Points, in no order, along strands that fork, close into loops and pass close to each other.
(in the rows, 100 means zero)
Points whose rows are less than 172 apart are linked; no others are. Some points are linked to none.
Gupu: [139  85 109  71 106  96 108 116  87  64  92  98 107 118  61 158  75  96
  58 114  79 114  86 133 113 113  55 103  99  81  61 159  91  84 144  99
  93  79 102  83 148 102 103  74  70  87 142  67  80  87  70 138  50  95
 132 101  81  70  96 150  91 134 116 100 106  63 114  78  97  56  69  68]
dem: [116  92  62  97  94 101 138  65 103  57  94  97  76 119  97 114  73  67
 104  78  68  94 104  79 108  90  86  99 109 109  91 104 109  92  89 127
  95  92 124 120 103  84  94 101  88 113 103  98 100 114  90 120 116 104
 101 109 103  95  93  99  99  98 105 108 126  91  87 114  89  99  87  74]
Pip: [ 89 100 109 120 111 103  58 138 109  93  99 100 105 134 102  81  86 101
 120  98 156 116  57  89  34 115  92  92  88 119  47 119  63 118 136 132
 103  76  94  93 146 102  86 102  65  86  73 118 106 114  99 105  92  93
  93 107  99 112 101 136 104 131  96  95 109 108 101 110  77  82  70 116]
Bopi: [126  68  59  89 105 109 146  58  79 106 107 112  79 109  91 128 107 107
  65  91  63  66 111 104 174  66  68  73 171  38 149 114 108  71  64  33
  94 116  89 106  97  89 103 111 100 127 106  93  73  53 108 149  93 140
 109  73 118 104  60 114 112  78  91  60 108  81 100 117 151 116 109  89]
vome: [148  65  66  63 103 118 149  70  62  65 115 116  71 119  55 160 103 109
  59  99  63  80 102 147 157  75  51  78 163  39 109 140  91  75 105  60
  90 109  82  79 122  99 110 110  78 117 118  80  56  40  91 167  70 144
 116  63 111  95  68 146 103 102 107  74 113  56  81 112 152  82  93  83]
Posi: [ 61  83 121 121  65 114  84 114  84  90 117  94 114 126  96 123 128 126
  95 104 148 101 112 134  90  89  88 108 137  60  61 152  92 117 125  90
 119 133 112  55 129 121  69 107  81  94 111 111  59  88 100 128  67 126
  31 107 101 128 105 125 130 107 120 103  83 112 107  76 133  94  61 103]
sebet: [118  83 106  65 167 108 128 136 124 167 118 128  50 132 111  88  91  75
 129 104  93  75  50  80  82 128  78  95  84 119  88  86  49 104 136  71
  85  42  84 133  93  62 130  72 116  96  98 119  82  87  80  91  83 125
 122  77 129  63  97 135 116  89  50  82 125 116  77 110  77 109 116  62]
zur: [112 116  90  97  93 116  88  92 120 103 135 114  43 118 112  56  97  68
 143  94 119  74  98  57  71 113 130 112  81 168 100  53  85 110  90 143
  95  78 121 131  93  59 101 100 124 112  54 139 107 127  97  75 127 114
  84  84 127  90 100 101 109  96  65 101 125 162  59 116  76 134 123  99]
dosug: [ 58 130 119 134  89 112  71 108 131  53  77  71 112  76 116  76 121 106
 124 125 107 130 124 119  52 105 122 112  39 153  59  79 114 139  79 152
 106  92 102  73  96 110  82  77  86  61 120 121  92 115 117  87 130  81
  96 136  99 124 163  73  83  91 118 113  80 138 139  72  84  89 106 131]
geru: [155 160  99  97  83  66 113  88  94  55 100  84  86  76  42 121 110  98
  76 121 140 107 145 131 106 102 126 116  79 100 113 139 134  89 130 109
 103 121  82  55 112  73 104  85 127  84  91 103 109 109 113  82 114  92
  89  87  58  48 118  84  72 119 117 178  94  78 115  48 111  88  94 126]
Mafe: [139 107 139  81 146 119 139 137 131 134 119  97  43 123  95  94  92  88
 124 106 124  61  88 103  98 114  78 121  75 116  70  97  52  91 137  65
  91  71 106  95  71  44 134  77 142 102  89 130  49 107 111 100 102 117
  75  76 132  63 106 118 114  88  48  73 112 147  83  99 107 121 115  72]
riv: [ 58 110 103 106 124  92  81 118  93 170 131 109 108  94 125  54 114 134
 134 117 125  89  74  89  71 124 134  95 122  96 124  47  60 112  97  80
  88  80  86 137  82 115 115 116 106  98  66 109 129  77 120  62  95  90
 112 107 109 117  93  89 103  72  73  47  75 121 108 117  87 103 130 106]
zul: [127 124  77 105  88  64 118  92  93  66  79  94 113  95  81 117 105  94
  77 105 108 132 139 122 100 104 112  96  99  58 109 128 124  98 115 109
  98 128  80  81 117 112  89 107  85  86 124  90 111  83 113 104  95 107
 115  96  52  75 100  90  74 135 129 150  84  64 133  65 101  72  89 121]
Zis: [ 93 114 105 123  55  83  70  86  90  75  61 107 139  77 105 111 112  97
  97  67  99 121 125  65 115  77 107 113  95 149 118 102 148 102  93 147
 122 136 138  78 106 103  77 120 121 117  99  78 139 135  71  98 109  61
  96 111  80  99  93  61 114 115 141 167 112  66  77  93  93  92  85 121]
pulep: [ 85  78  75  56 113 108 131  83  94 144 138 115  44 149 121  76 146  87
 122 118  99  66  79  66 135 108  75  89 129  90 122  81  59 114  96  70
  93  97 103 126  78  63 113  98 113  90  69 118  62  88  88 107  86 174
  71  74 140 111  66 125 163  91  70  92 101 111  68 109 119 151 106  65]
dekip: [109 154 128 141  94 107  72 132 116  47 116  67  78  94  78  80  89 110
  95 112 185  85 128 119  42 127 121 122  62 122  75 115  81  97 128 124
 117  81  89  63 100  82 119  94 109  79  74 167  66 121 127  91  90  90
  45 105 124  87 132  99 103 116  89 111  91 142 109  61 106  94  80 137]
Vede: [108 105 104 114 119  96  88 125 114  76  83  75 130  76  88 115  66 106
  76 121 105 112 101 142  69 108  98  98  68  64  84 118 103 102 128  79
 100  70  70  94 112 137  89  80  74  74 139 115 104  72 122 117  87  67
 150 107  82 107 132 113  68  96 114  78  81  77 164  66  78  58  98 112]
Fup: [ 98 102 107 124  79 126  76  97 111 105 124  98  60 129 112  70  91  92
 133  67 131  70 104  50  78  81 122 125 111 142 107  68  90 111  99 137
 108  90 132 100  82  72 103 144 126 134  44 148  86 113  91 102 106 109
  43  83 146 109  87 106 152  88  60  96 122 145  49 119 104 135 100 110]
Lemot: [ 55 104 101 133  73  93  46 109  90 106  96 105 138 112 116  67 113 130
 122  73 135 111 100  63  63  80 131 100 120 107  94  71  88 122  79 121
 101 119 104 101 107 133  83 163  96 124  63 105 142  97  88  96 108  78
  77 106 104 151  87  89 134 101 115 102 104  94  91 132 103 104  98 130]
viba: [111  96 102 129  74 109  75  96 100  93  98 104  90 116 101 111  85  99
 100  48 130  70 112  63  96  53  99 112 131 119 119 112 102  87 107 109
 116 126 138  71  94  96  94 161 128 149  61 124  85 119  80 117  85 108
  43  77 123 108  61  91 151 107  79 106 131 102  48 104 115 124  69 109]
zasi: [ 66 125 113 136  87  90  70  93  86 119  84  99 122  56 139  86 144 152
 109 108 109  91 127  97  95  63 155 126  78 145 126  36 140 112  69 122
 110 122 102  87  69 129  76 102 123 100  76 107 119 126 112  51 149  57
  69 108 105 120 123  44 103  90  94 112  62 145 108 107 109 137 130 127]
gazik: [123 105 101 106  91 104 144  25  94  66 102  58  74  55  83 142  84  90
  85  73  55  60 147 107 134  67 109 131  94 120 132 119 173  60  51 104
  97 141 124  80  58 104  94 112 136 144 103  98  65 109 119  96 133  92
  36  94 129 118 124  81  94  90  83 102 104 156  91  87 153 136 112 104]
zir: [110 102 103 113  84  92  57 115  87  60  72 105 143  97  75 131  85 108
  81  72 124 136  90  85  76  64  98  89 104  92  85 132 106 100 126 115
 104 112 102  68 149 125  88 137  91 107 100  99 110 121  72 130  63  86
 102  94  76 112  74 113 109 130 132 112 110  56 108  91 107  64  49 112]
gota: [112 127 115 130  61  78  60  91  78  75  84  92 133  58  82 128 104 116
  69  70 125  95 130  85 105  64 119 121  79 127 144 121 149  88 119 126
 133 138 120  36 100 101  83 127 132 112  86 109 115 130  74  97  79  61
  82  96  80  95  74  53 118 119 125 159 109  74  88  68 116  83  70 123]
zozi: [139 152 115 118  79  73  69  95  90  56  91  89 104  60  57 129 111 106
  67  87 157  97 143  96  82  84 117 133  77 125 121 145 135  86 142 133
 124 120 102  27 117  90  98 108 129 105  79 119  94 131  92  96  90  75
  77  93  84  54  96  63 101 127 113 168  93  80  93  58 103  80  58 128]
Vefuf: [ 61  78 100  96 143 125  80 128 106 174 135 110  92 131 116  61  99 118
 150  98 122  83  38  69  68 119  89  97 126  88  90  66  42 107 116  75
  91  70  85 129  86 113 114 126 101 103  73 129 104  76 109  83  80 106
 105  89 134 132  86 113 137  82  50  31  87 118  85 122  76 117 106  92]
Veb: [ 88 115  13  90  82  81 111  74  91  76 114 117  85 133 101  45 119  71
 129 107 106 154 128  92  62 121 132  48 122  76 105  63  86 108  64 150
  72 125 111 136 129 110  64 133  35 107  96 106 132  96 118  81 146 143
 121 110  69 110 116 104  82 134 123 145 102 100 104 125  89 110 115 126]
pobos: [142  67  78  67 111 100 135  83  69  61 105 106 100 107  70 154  72 103
  50  95  43 115  89 136 139  95  53  79 135  56  95 147  95  75 105  81
  94  98  84  92 135 112 110  92  60 104 140  59  81  58  76 157  63 108
 139  88  84  79  82 143  80 113 118  90 113  43  98 113 116  67  79  73]
Zev: [124  83 155  94 129  88  87 139 118 130  89 120 111  98 108 104  71  95
 106  92  86  83  71  87 116 119  79 108  61 130  97 111  92 103 143  95
 100  70  93 114  92  66 131  63 132  89 107  79 105 110  69  80  90  70
 133  98 102  50  85 103 100 104  85 100 128  81  82  92  55  81  91  62]
giliv: [ 91  82 153 113  96 114  90 139 132 109  81 101 118 117 114 102  85  81
 111  95  91 103  65  76  93 123  68 130  51 162  40 111 101 128 132 132
  99  59 106  94  96  72  93  79 111  76 115  93  99 134  87 103  90  77
 103 122 106 101 107 114 113 113 106 103 124 105  89  98  55  84  77  66]
zuli: [ 49 124  80 114  72 107  85  94 117  69  91  97 100 107 124  49 141 101
 126 131  95 136 124 105  61 119 144  93  63 135  72  50 119 132  52 163
  96 111 102 111  94 105  73  95  71  75 109  98 108 111 123  63 158  90
  87 133  82 134 152  63  77 102 122 134  72 134 118 103  86 114 126 122]
zuvad: [110 122  73  78 123  88 126  90  94 130  84 103 113  84 109  87 108  85
  92 156  57 146 108 115 117 143 125  75  85  65 122  68 110  88  64  79
  71  99  66 157  68 107 123  82  71  86 114  68 137  87 135  72 144  84
 173  97  57  90 118  90  37  79 108 113  76  87 137 108  89  98 164 105]
Beza: [144 131  97 111 122  97 123  88  97  80 125  92  58 101  67 110  77  82
  93 102 137  73 129 117  94 101 120  99 111  79 118 109  96  77 115  85
  87 102  81  95 105  87 112 121 120 134  59 139  91  91 116  90 103 112
  74  76 115  85 107 106  83 108  57  84 106 121  99 102 118 114 120 113]
Medo: [102  38  95 103  71 119  89  97  94  78  73 115 125 119 120 119  77  79
  98  42  42  88  58  53 128  41  54  92 145 113  88  89  92  96  74 110
 109  94 121  99 115 100  86 134  91 123 109  77  97  95  56 163  73 103
  97  95 116 134  57 114 148 101 108  80 146  58  49 137  93 109  59  89]
mit: [140 140 109 109 116  92 118  82 103  88 114  99  84  72  90 112  91  92
  88 102 108  79 125 110 115  96 124 115  81 113 131  93 122  85 108  96
  91 101  88 113  84  87 121 103 127 126  72 108 112 115 115  79 129  84
  99  82 100  80 105  83  57  95  77  95 100 125 100  99 106 101 130 102]
zuva: [125 116  93  94  83  67  92  95  93  60  57 110 135  80  71 134  84 104
  69  91  99 130 111  94 100  88 103 101  89  89 105 129 124  96 126 118
 108 108 108  78 130 110 102  99  93  84 124  69 135 108  84 109  88  89
 147 102  54  70  81  94  87 133 145 139 103  43 114  76  89  58  57 108]
detam: [ 83 146 107 130 120  88  75 111 102  94  91  91 122  28 122  99 106 138
 102 125 122 100 121 116  77  84 152 113  53 139 125  44 128 101  86 112
 101  86  88  94  74 125 101 103 119  95  75 125 118 114 126  61 127  49
 117 101 102  97 138  64  73  77  96  90  62 134 134  95  93  97 145 134]
gozil: [103 113 122 148  59 106  50 121  91  80  81 100 139  63  91 132  79 123
  85  31 124  84 111  55  83  42 100 118 117 123 118 124 120  83 102 122
 131 125 121  45  99 126  92 150 137 145  66 116 113 130  77 122  68  57
  61  94 115 115  65  85 139 119  91 118 130  79  70 106 116  97  58 129]
Dilu: [130 128 125  87  87  83  93  94 119  99  91 111  99  89 102  90 124  78
 119 106 114  95 101  79 118 115 118 129  63 170 112  95 114 114 117 149
 103 109 121 110  89  60 100  67 145  84  93  88 127 144  70  68 123  78
 109 106  80  49 103  69  93 108 124 152 126 108  62  87  57 103 102  88]
Gigu: [ 54  98 124 111  60  90  82  88  99 131 102  98 109 104 133  57 169 117
 133 113 119  97 110  85 108  89 133 118 100 135 108  61 118 139  70 137
 104 134 128  96  67  91  79  98 126 111  70  95 105 120  84  62 146  97
  46 117 108 107 111  54 133  91 112 129  92 131  73 100 112 141 126 111]
rorek: [ 90  45  58  50 104  98  97 110  76  81 103 127 122 148  88 109 108  72
 116  91  73 160  37  84  76  84  64  56 140  92  68  96  68 107  94 116
  98  97 108 134 172 143  90 109  26 100 113  71 116 112  50 143  67 125
 147 114  84 128  62 156 114 136 144  94 136  49  64 146  84  91  90 109]
Vepum: [ 73 145  32 115  83  87  95  85  91  63 118 101  92 111 115  53 125 107
 112 115 114 136 142 103  54 117 152  78  99 100  99  46  98 111  58 159
  77 127 100 119 117 112  75 131  55  97  88 116 117  96 131  68 152 108
  94 114  68 121 137  75  69 122 104 138  89 120 122 127  88 113 132 144]
Pelo: [104  96  96  80 147  82 115 122 108 128  88 119 116  89 104  96  69  83
  92 116  65 120  58 110  93 143  84  79  66  87  95 100  83  96 111  69
  86  65  68 143 108 100 122  52  67  67 117  75 138  94 102  86  91  77
 185 112  77  82 109 126  49 105 106  90 105  75 131 100  62  65 124  77]
mif: [143  73  76  83  83  98 110  64  88  41  71 133  83 122  82 136  81  65
  87  63  52  92  89  62 124  54  73  92 121 117 101 115 110  81  97 132
 101 106 135 105 123  77  92 117  94 120 108  75  92 106  55 151  90 116
 106  82  97  88  56 114 140 112 113 127 146  63  50 111 100 102  66  80]
sim: [109  96 110 116  83 114 135  49  87  96 123  73  64  62  94 114 117 106
  86  88 106  64 153 130 135  71 113 130 121  87 129 126 150  74  58  62
 114 162 123  71  67 100  99 112 135 132  95 121  48  95 118  93 111 123
  20  94 134 116 115  73 111  92  66 100  89 153 102  95 164 137 114 105]
mudo: [ 81  48 110 113 113 108  90  94 102 135  94 102 122  83 143  80  62 104
  97  70  33  81  56  62 134  77  75  94 114 111 116  69 103  96  60  98
 107  71 120 136  76 109 109 100 118 120 110  69 119 101  82 101  87  79
 119 116 121 130  69  82 126  58  85  49 115  96  83 129  74 109 108  79]
zipa: [ 94 115 140  80  84  91  89 102 123 113  74  93 120  74 112 105 142  88
 111 132 104 111  99 109 131 131 107 128  43 158  99  96 121 131 107 123
 101 100 100 108  83  68  95  31 129  50 129  76 114 131  86  65 126  80
 124 124  62  47 128  70  91 103 143 155  92  91  99  63  59  90 105  88]
Dovur: [ 87  90  56  87  55  92 108  59  97  79  98 102  85 147 101  84 137  63
 132  85 100 135 119  68 113  78 108  79 142 104 121  89  99 123  63 129
  98 142 142 119 113  98  73 132  78 121  77  97 107 108  83 113 115 149
  59 101  96 111  77  99 148 105 135 142 115  93  60 122 108 129  77 115]
pifi: [ 88  48  98 124  84 134 103  91 112  82  72  99 124 105 124 105  44  87
 106  37  23  80  53  64 124  78  49 102 122 119  76  85 108  81  58 111
 110  78 123 113  99 119  79 116  91 120 121  74  89  99  79 152  92  80
  89 119 137 159  72 102 134  76 100  48 140  82  74 152  80 109  80  77]
lom: [147  79  95  63 143  99 152  85  88 108  98 130  88  95  76 135  70  95
  66 116  39  87  75 119 152 113  59  68 116  68 112 121  89  64 112  63
  90  64  78 130 111  93 134  85  88 104 120  58  97  72  96 129  83 103
 164  66  83  55  91 144  68  83  90  85 107  52  94 112 108  80 102  44]
sir: [ 83 112 116 128 128 133  94 126 127  85 126  68  77  98  85  89  80 111
 103 128 143  88 114 154  63 126 108 104  77  73  71 111  82 100 118  73
  97  73  78  86  92 111 104  87  88  83 107 141  69  76 156  98 103 106
  66 114 134 143 151 128  75  94  63  49  77 144 145 100 124 106 113 121]
ginem: [ 55 104  70  79 107  92 105 104 101 130  89  95 128 111 135  67 118 110
 110 136  66 135  89  96  72 136 119  78  82  89  97  57 110 122  59  93
  84  93  83 141  75 123  96  85  65  73 127  70 124  83 122  72 138  81
 156 135  74 132 117  90  67  92 110 100  60  98 143 114  76  90 137 107]
Rumef: [ 83 130 104 120  62  87  83  89  80  81 113  86  87 110  78  87 153 111
  96  94 158 111 156 118  83  99 123 114 104  87  98 114 113 121 109 126
 115 159 105  63 107  94  87 116 107 103  81 121  74 111 111  79 102 119
  27  98  76  97 122  59 104 121 119 159  77 100 103  74 133 114  77 119]
vabo: [ 79  69 101 102  83 110 137  53  89 132 123  88  59 110 110  92 140 120
  94 101  86  57 121 113 158  64  86 117 151  67 126 119 125  94  60  44
 115 153 120  82  56  90  95  91 136 115 106 119  55  87 113 117 100 152
  34  95 142 119  87  87 132  82  77  82 101 133  93  95 163 136 106  86]
ret: [110 115 100 100  96 105 126  55 101  85  99  79  88  54 105 120 103  94
 107  87  68  71 123  97 122  86 133 124  81 140 130  81 149  85  61 114
  96 120 131 114  57  98  96 100 128 124  89  83  98 120 119  78 146  85
  75  98 108  99 122  66  81  83  86 106 101 152  85 111 118 128 140  99]
firop: [115  98 131 116 133 138 104 143 129 117 108  83  96  77  98 117  44 117
  87  92 123  67 104 134  92 108  87 108  75  74  82 122  86  87 130  50
  98  60  80  76  92 104 121  91 122  99 114 147  68  80 138 114  71  88
  94 103 132 115 114 121  89  86  60  32  74 130 128  88 118  99 116 101]
tel: [127 139 125  68 112 102 130  81 105 124 105 101  82  84  68 126 126 105
  62 175 122 114 132 162 148 143 119 117  76  51 119 137 130  90 121  48
  94 127  59 104  86  88 123  61 121  82 113  85  94  88 135  81 117 113
 118  67  57  52 118  91  50  89 111 143  68  91 130  52 129 107 130 105]
gub: [ 69  94 108 110 132 124  76 150 101 142 150 109  79 144 105  66 103 124
 138  99 169  71  82 108  53 126  94  96 115  75  76  95  35 108 137  80
  94  77  84  94 104 111 104 122  82 100  62 143  84  87 128  96  83 125
  60  89 128 105  89 128 128 104  55  49  90 130  85 102  95 106  89 107]
bagen: [ 99  51 133 103 117 136  92 130 130 105  77  77 117  79 122 123  29  92
  81  60  43  83  61 115 107  85  58 125  69 107  67 112  94  87  96  90
 111  42 101  87  84 106  99  74 104  93 145  93  61 101  95 149  60  73
 113 126 139 132 107 116 109  80  81  36 115 121 117 110  85  92  91  53]
Det: [106 118 132  82 116  93 136  99 103 134 133 108  92 105  79 111 135 109
  83 144 146  94 113 146 123 136 100 104 109  57  94 143  92 109 133  40
  95 119  65  98  94  90 114  63 117  92  98 114  88  83 123  83  93 128
  94  75  83  64 108 114  75 103  89 114  75  93 122  55 122 101 117  95]
notu: [ 79  41  82 113 107 134 117  84 111  81  75  64 119  98 113 116  41  89
  92  57  30  97  73 101 112  85  58  97 101 103  65 100 113  92  61  88
 101  69 111 101  98 130  87 105  75 100 142  79  63  91 102 149  84  89
  89 148 139 174 111 108  84  79 102  22 111 123 125 130 104 110  90  65]
Dape: [135  97  87  68 137 104 102 117 114 131 116 131  54 135 107  66  80  71
 129  95 116  86  79  67  67 114  99 102  86 147  91  68  60 108 142 123
  83  62 100 135 101  58 119  87 109 106  66 122 117 109  84  82 108 110
 128  92 117  63  90 126 110  99  65  93 136 115  74 116  62 111 109  83]
vus: [ 89  98 136  85 104  94 109 107 100 151 124  99  97 121 103  98 136 113
 107 128 134  76  97 120 120 124  88 102 118  81  97 131  79 106 117  54
  99 117  93  92  88  81 111  73 129  93  97 106  82  90  99  90  83 128
  73  91 108  82  93  95 110  92  94  91  78 104  99  78 102 103 106  78]
gaka: [101  68 132 108 146 147  88 156 120 104  82  81 112  83 108 133  20 111
  84  77  85  73  61 135  81 104  58 103  76  89  61 115  68  84 134  72
 102  31  81  85 107 112 107  77  90  85 137 114  68  84 109 139  50  70
 129 117 134 125 124 134  92  92  75  25  87 116 133  94  90  79 100  76]
Veg: [106  79  92  82  79  67  81 111  70  90  99 132 127 128  77 117 122 100
 100  98 114 146  95  81  93  60  94  60 145  71 104 119  86 105 114 108
 102 125 104 104 159 129  98 133  87 113 100  74 118 117  58 109  57 131
 111  83  69  82  41 120 112 136 139 118 118  38  75 106 111  81  55 117]
Kinef: [ 64  56 103 103  98  99  95  91  84 128  72  91 139  86 148  98  78 116
  76  87  31 104  85  81 137  83  68  89 113  60 126  96 115  87  48  63
 110 101 109 114  82 130 103  93  88 107 144  52 122  64  99 101  80  80
 135 116 100 132  78  93 105  62 125  58  99  72 128 116 101 100 100  97]
fona: [ 58  92 164 101  85 109  97 109 105 154 129  84  94 109 112  81 148 125
 122 121 129  71 105 121 128 111  97 130 105  99  90 124  90 118  96  69
 109 127 111  77  69  92 105  70 151  93  99 105  60 109 105  83 100 130
  34 111 121  98 119  89 129  89  89  98  78 144  95  72 128 121 105  89]
bina: [131  90 106  89 119 105 108 127  94  71  87  94 111  84  59 156  68 111
  62 129 103 112  92 163  92 113  83 101  91  44  64 156  98  91 148  71
  99  75  68  82 142 113  98  71  66  76 143  92  85  66 105 138  53  80
 150 100  87  95 123 150  68 109 118  89  92  76 148  59  98  53  86  91]
ran: [ 86  74  57  81  75  82 130  75  73 107  68 103 130  99 133 100 102 103
  80  99  24 133 113  90 137  92  83  71 138  32 132  92 115  86  46  82
  98 124 110 124  91 133  91 114  56 104 160  42 118  63 102 110 117 115
 144 107  80 120  85  80  90  86 132  90  85  55 122 121 105  88 105 102]
tuk: [ 99 157  85 123  68  85  51  97  91  71  74 110 137  47 114 100 115 110
 104  98 118 121 125  76  92  89 145 112  64 169 119  53 126  97  93 160
 117 115 118  77 109 105  75 113 116 103  72 100 150 147  87  65 124  48
 115 106  73  76 120  41  91 108 128 148  97  92  91 100  77  89 109 131]
mupal: [ 60 107 143 102  83  91  71 119 122 113  77  83 130  86 121  76 144  90
 115 137 107 121  95 110  93 128 106 119  46 142  68  85 124 145 104 122
 106  93  98  96  87 101  88  52 108  54 128 100 107 119 105  78 116  76
 115 136  78  95 139  74  90  92 143 127  76 105 122  55  76  87 104 109]
lin: [ 84  92  11  61  75  76 106  54  95  91  99 117  79 140 112  60 137  67
 123  98  84 141 123  68 101  87 122  55 149  75 131  54  87 108  52 120
  80 133 123 136 106 111  65 142  58 114  83  92 139  90  93  89 122 159
 114  95  85 116  67  98 124 107 122 131 103  80  76 146  98 124 106 120]
mamot: [102  83 117  65 150 111 150  79  90 161 109 117 114  91 109 119 107  98
  78 151  45 114  69 115 156 135  71  71 109  61 120 122  82  82  92  22
  88  76  65 131  91  73 144  59  96  82 134  70 107  78 114 100  96 111
 158  74  85  69 100 124  66  66  90  81  98  71 118  93 104  91 123  45]
Guvad: [ 82  79  85 106  97 118 137  85 113  73  95  72 101 118 103 103  74  72
 104  95  59 106  92 109  95 112  75 104  95  95  66 108 104 102  81 100
  95  84 105 118  93 108  90  84  79  88 133  77  76  98 113 125 111 108
  96 132 102 141 118 110  82  88 105  66  98 119 132 116 102  97  96  76]
mal: [ 43 113  79  93 113  96  93 126 114 146 108 110 116  97 138  42 142 110
 127 129 104 123  68  91  55 143 127  88  91 111  98  37  76 131  82 105
  80  78  83 139  93 111 100  91  76  70  98  93 142  94 117  54 128  86
 134 130  85 122 124  82  77  90  96  92  67 117 129 119  62 108 141 106]
pozi: [ 94 124 111 128 107 116  92 147 119  63 124  71  66 145  84  85  83 100
 105 100 158  93  93 118  28 136  92  96  81 110  40 120  51 117 151 128
 119  74  97  79 132  83  97  91  65  81  76 146  48 113 116 115  84 107
  40 107 128 103 130 134 101 126  75  87 107 147  97  93 109  88  68 111]
Litu: [ 44  77 161 120  58 102  77 110 103 155  94  93 127 104 118  78 157 120
 118 119 118  90  94 105 127 107  96 128  98 128  86 111 120 146  96 110
 104 134 117  81  68  96  80  78 136  91  99  87 100 111  85  69 107  96
  39 121 104 110 101  75 145  89 117 131  84 116  80  76 116 123  97  96]
Golik: [ 65  96 129 120 105 119  57 157 129 125  92 102 132 111 121  75  83  87
 133  84 110 101  32  66  53 132  75 120  63 156  28  97  72 132 134 139
 104  46  93 106 122  94  86  79  75  70 102 110 121 136  86  91  91  71
 109 129 108 116 119 128 113 110 102  97 116 110  89 112  48  79  78  97]
nir: [123 117  96 102 108  95 122  81  88 108 161 102  47 108  73  94 114 109
  97 110 155  65 138 130 106  89 122 103 143  51 140  99  92  69  99  49
  95 129  78  94  91  88 115 135 122 134  49 144  86  84 122  96 100 150
  52  65 119  90  95 103 102  91  56  88  88 122  89 103 140 132 118 107]
sotov: [100  79  41  90 101  87 126  52  75 100 107 104  79 120 111 101 110 100
  89  84  76  87 110  90 142  76  98  64 173  49 149  89  95  78  63  47
 101 125  98 119  92 123  99 140  90 125  83 100  98  63 101 121  96 138
 103  79 124 128  55 101 121  80  98  64  99  75  98 131 129 122 103  99]
gabir: [157 123  62  90  86  55 102  74  70  74  81 129 113  60  64 124  67 101
  69  76  79 125 125  77 116  73 128  76 109  82 148 110 124  60 105 123
 101 119  96  93 118 102 119 128 100 109  97  64 165 109  82  91 112  86
 169  82  52  60  68  76  70 114 119 130 106  42 102 110 102  70  86 121]
lil: [100 121 125 122 131  93  64 126 112  97  84  83 121  45 104 105  73 114
  94 112 111  96 102 127  77 111 119 111  57 117  99  82 113 108 111  91
  98  57  77  97  86 120 112  90 109  80  99 126 116  94 126  92  86  52
 139 114 105 100 118  84  58  89 100  77  82 110 139  81  68  67 116 125]
ralim: [120 100  46  68 100  83 138  71  76 108  73 111 118  92 103 110  83  93
  78 126  31 141 123 107 140 114 107  63 117  44 146  86 126  70  56  80
  85 117  83 142  83 116 113 118  57 105 128  56 145  68 119  89 131 101
 172  88  51  85  90  96  47  92 123 112  88  48 124 117 108  88 133 107]
rov: [137  94  65  72 110  67  94 103  73  91  90 140 105 101  70 113  85  97
  99  72  90 138  97  67  94  64 109  53 137  65 146  93  87  87 107 106
 100 114  92 123 138 125 115 134  89 116  98  63 148 107  67  98  76 123
 170  70  66  70  37 115  95 120 120 102 113  39  84 121  91  78  75 119]
Losit: [155 113 137  72 121  95 105 108 129 122 100 117  69  96  96  95  91  73
 114 100  92  67  91  81 123 115  99 129  62 173 119 105 100 101 141 120
  97  90 118 110  81  41 136  53 165  96 100  91 106 132  62  68 124  88
 120  80 100  20 103  81 101 100  83 139 134 108  62  86  57 111 103  65]
popa: [ 42  98 106 105 116 130  96 142 106 117 153  91  84 134  99  72 115 129
 119 132 154  93  83 136  50 143 101  83 117  53  56 116  49 114 124  66
 107  91  80  87 113 112 106  85  67  72 101 132  56  76 137  94  90 129
  40 103 127 143 138 143 101 102  76  54  60 136 126  93 126 104  99 106]

How many points has the smallest loop of links through each point below? Write none if it is on no loop.
bagen -> 17
notu -> 6
zir -> 5

A fork is a point with three links, a tip a point with one. Leave the first point through the second and follow the links. Name the first fork or tip that comes.
vabo; sim -> nir
Veb; Vepum -> dekip
vus; fona -> pobos
bina; Vede -> tel

A piece is all that can be reached along the links. How many separate loops has the piece of each point below (a circle has one, a figure eight two, a Y none), and how many tips (points with one link)?
gabir -> loops 1, tips 2
ret -> loops 0, tips 2
Vefuf -> loops 2, tips 0
lil -> loops 0, tips 3
Pip -> loops 0, tips 2

Name the points in between on the shortest way along the links from the first point to the second, in order.
zul; Mafe -> geru zozi gota gozil viba Fup zur Dape sebet
tel; sotov -> Det vus fona Litu Gigu zasi detam lil Vede bina Gupu pobos vome Bopi
Medo; sir -> pifi notu bagen gaka firop
Pip; Vepum -> Golik giliv Zev Losit Dilu zipa mupal dosug zuli
mif; mal -> Medo pifi mudo Kinef ran ralim zuvad ginem
popa; zuvad -> gub Vefuf riv mal ginem
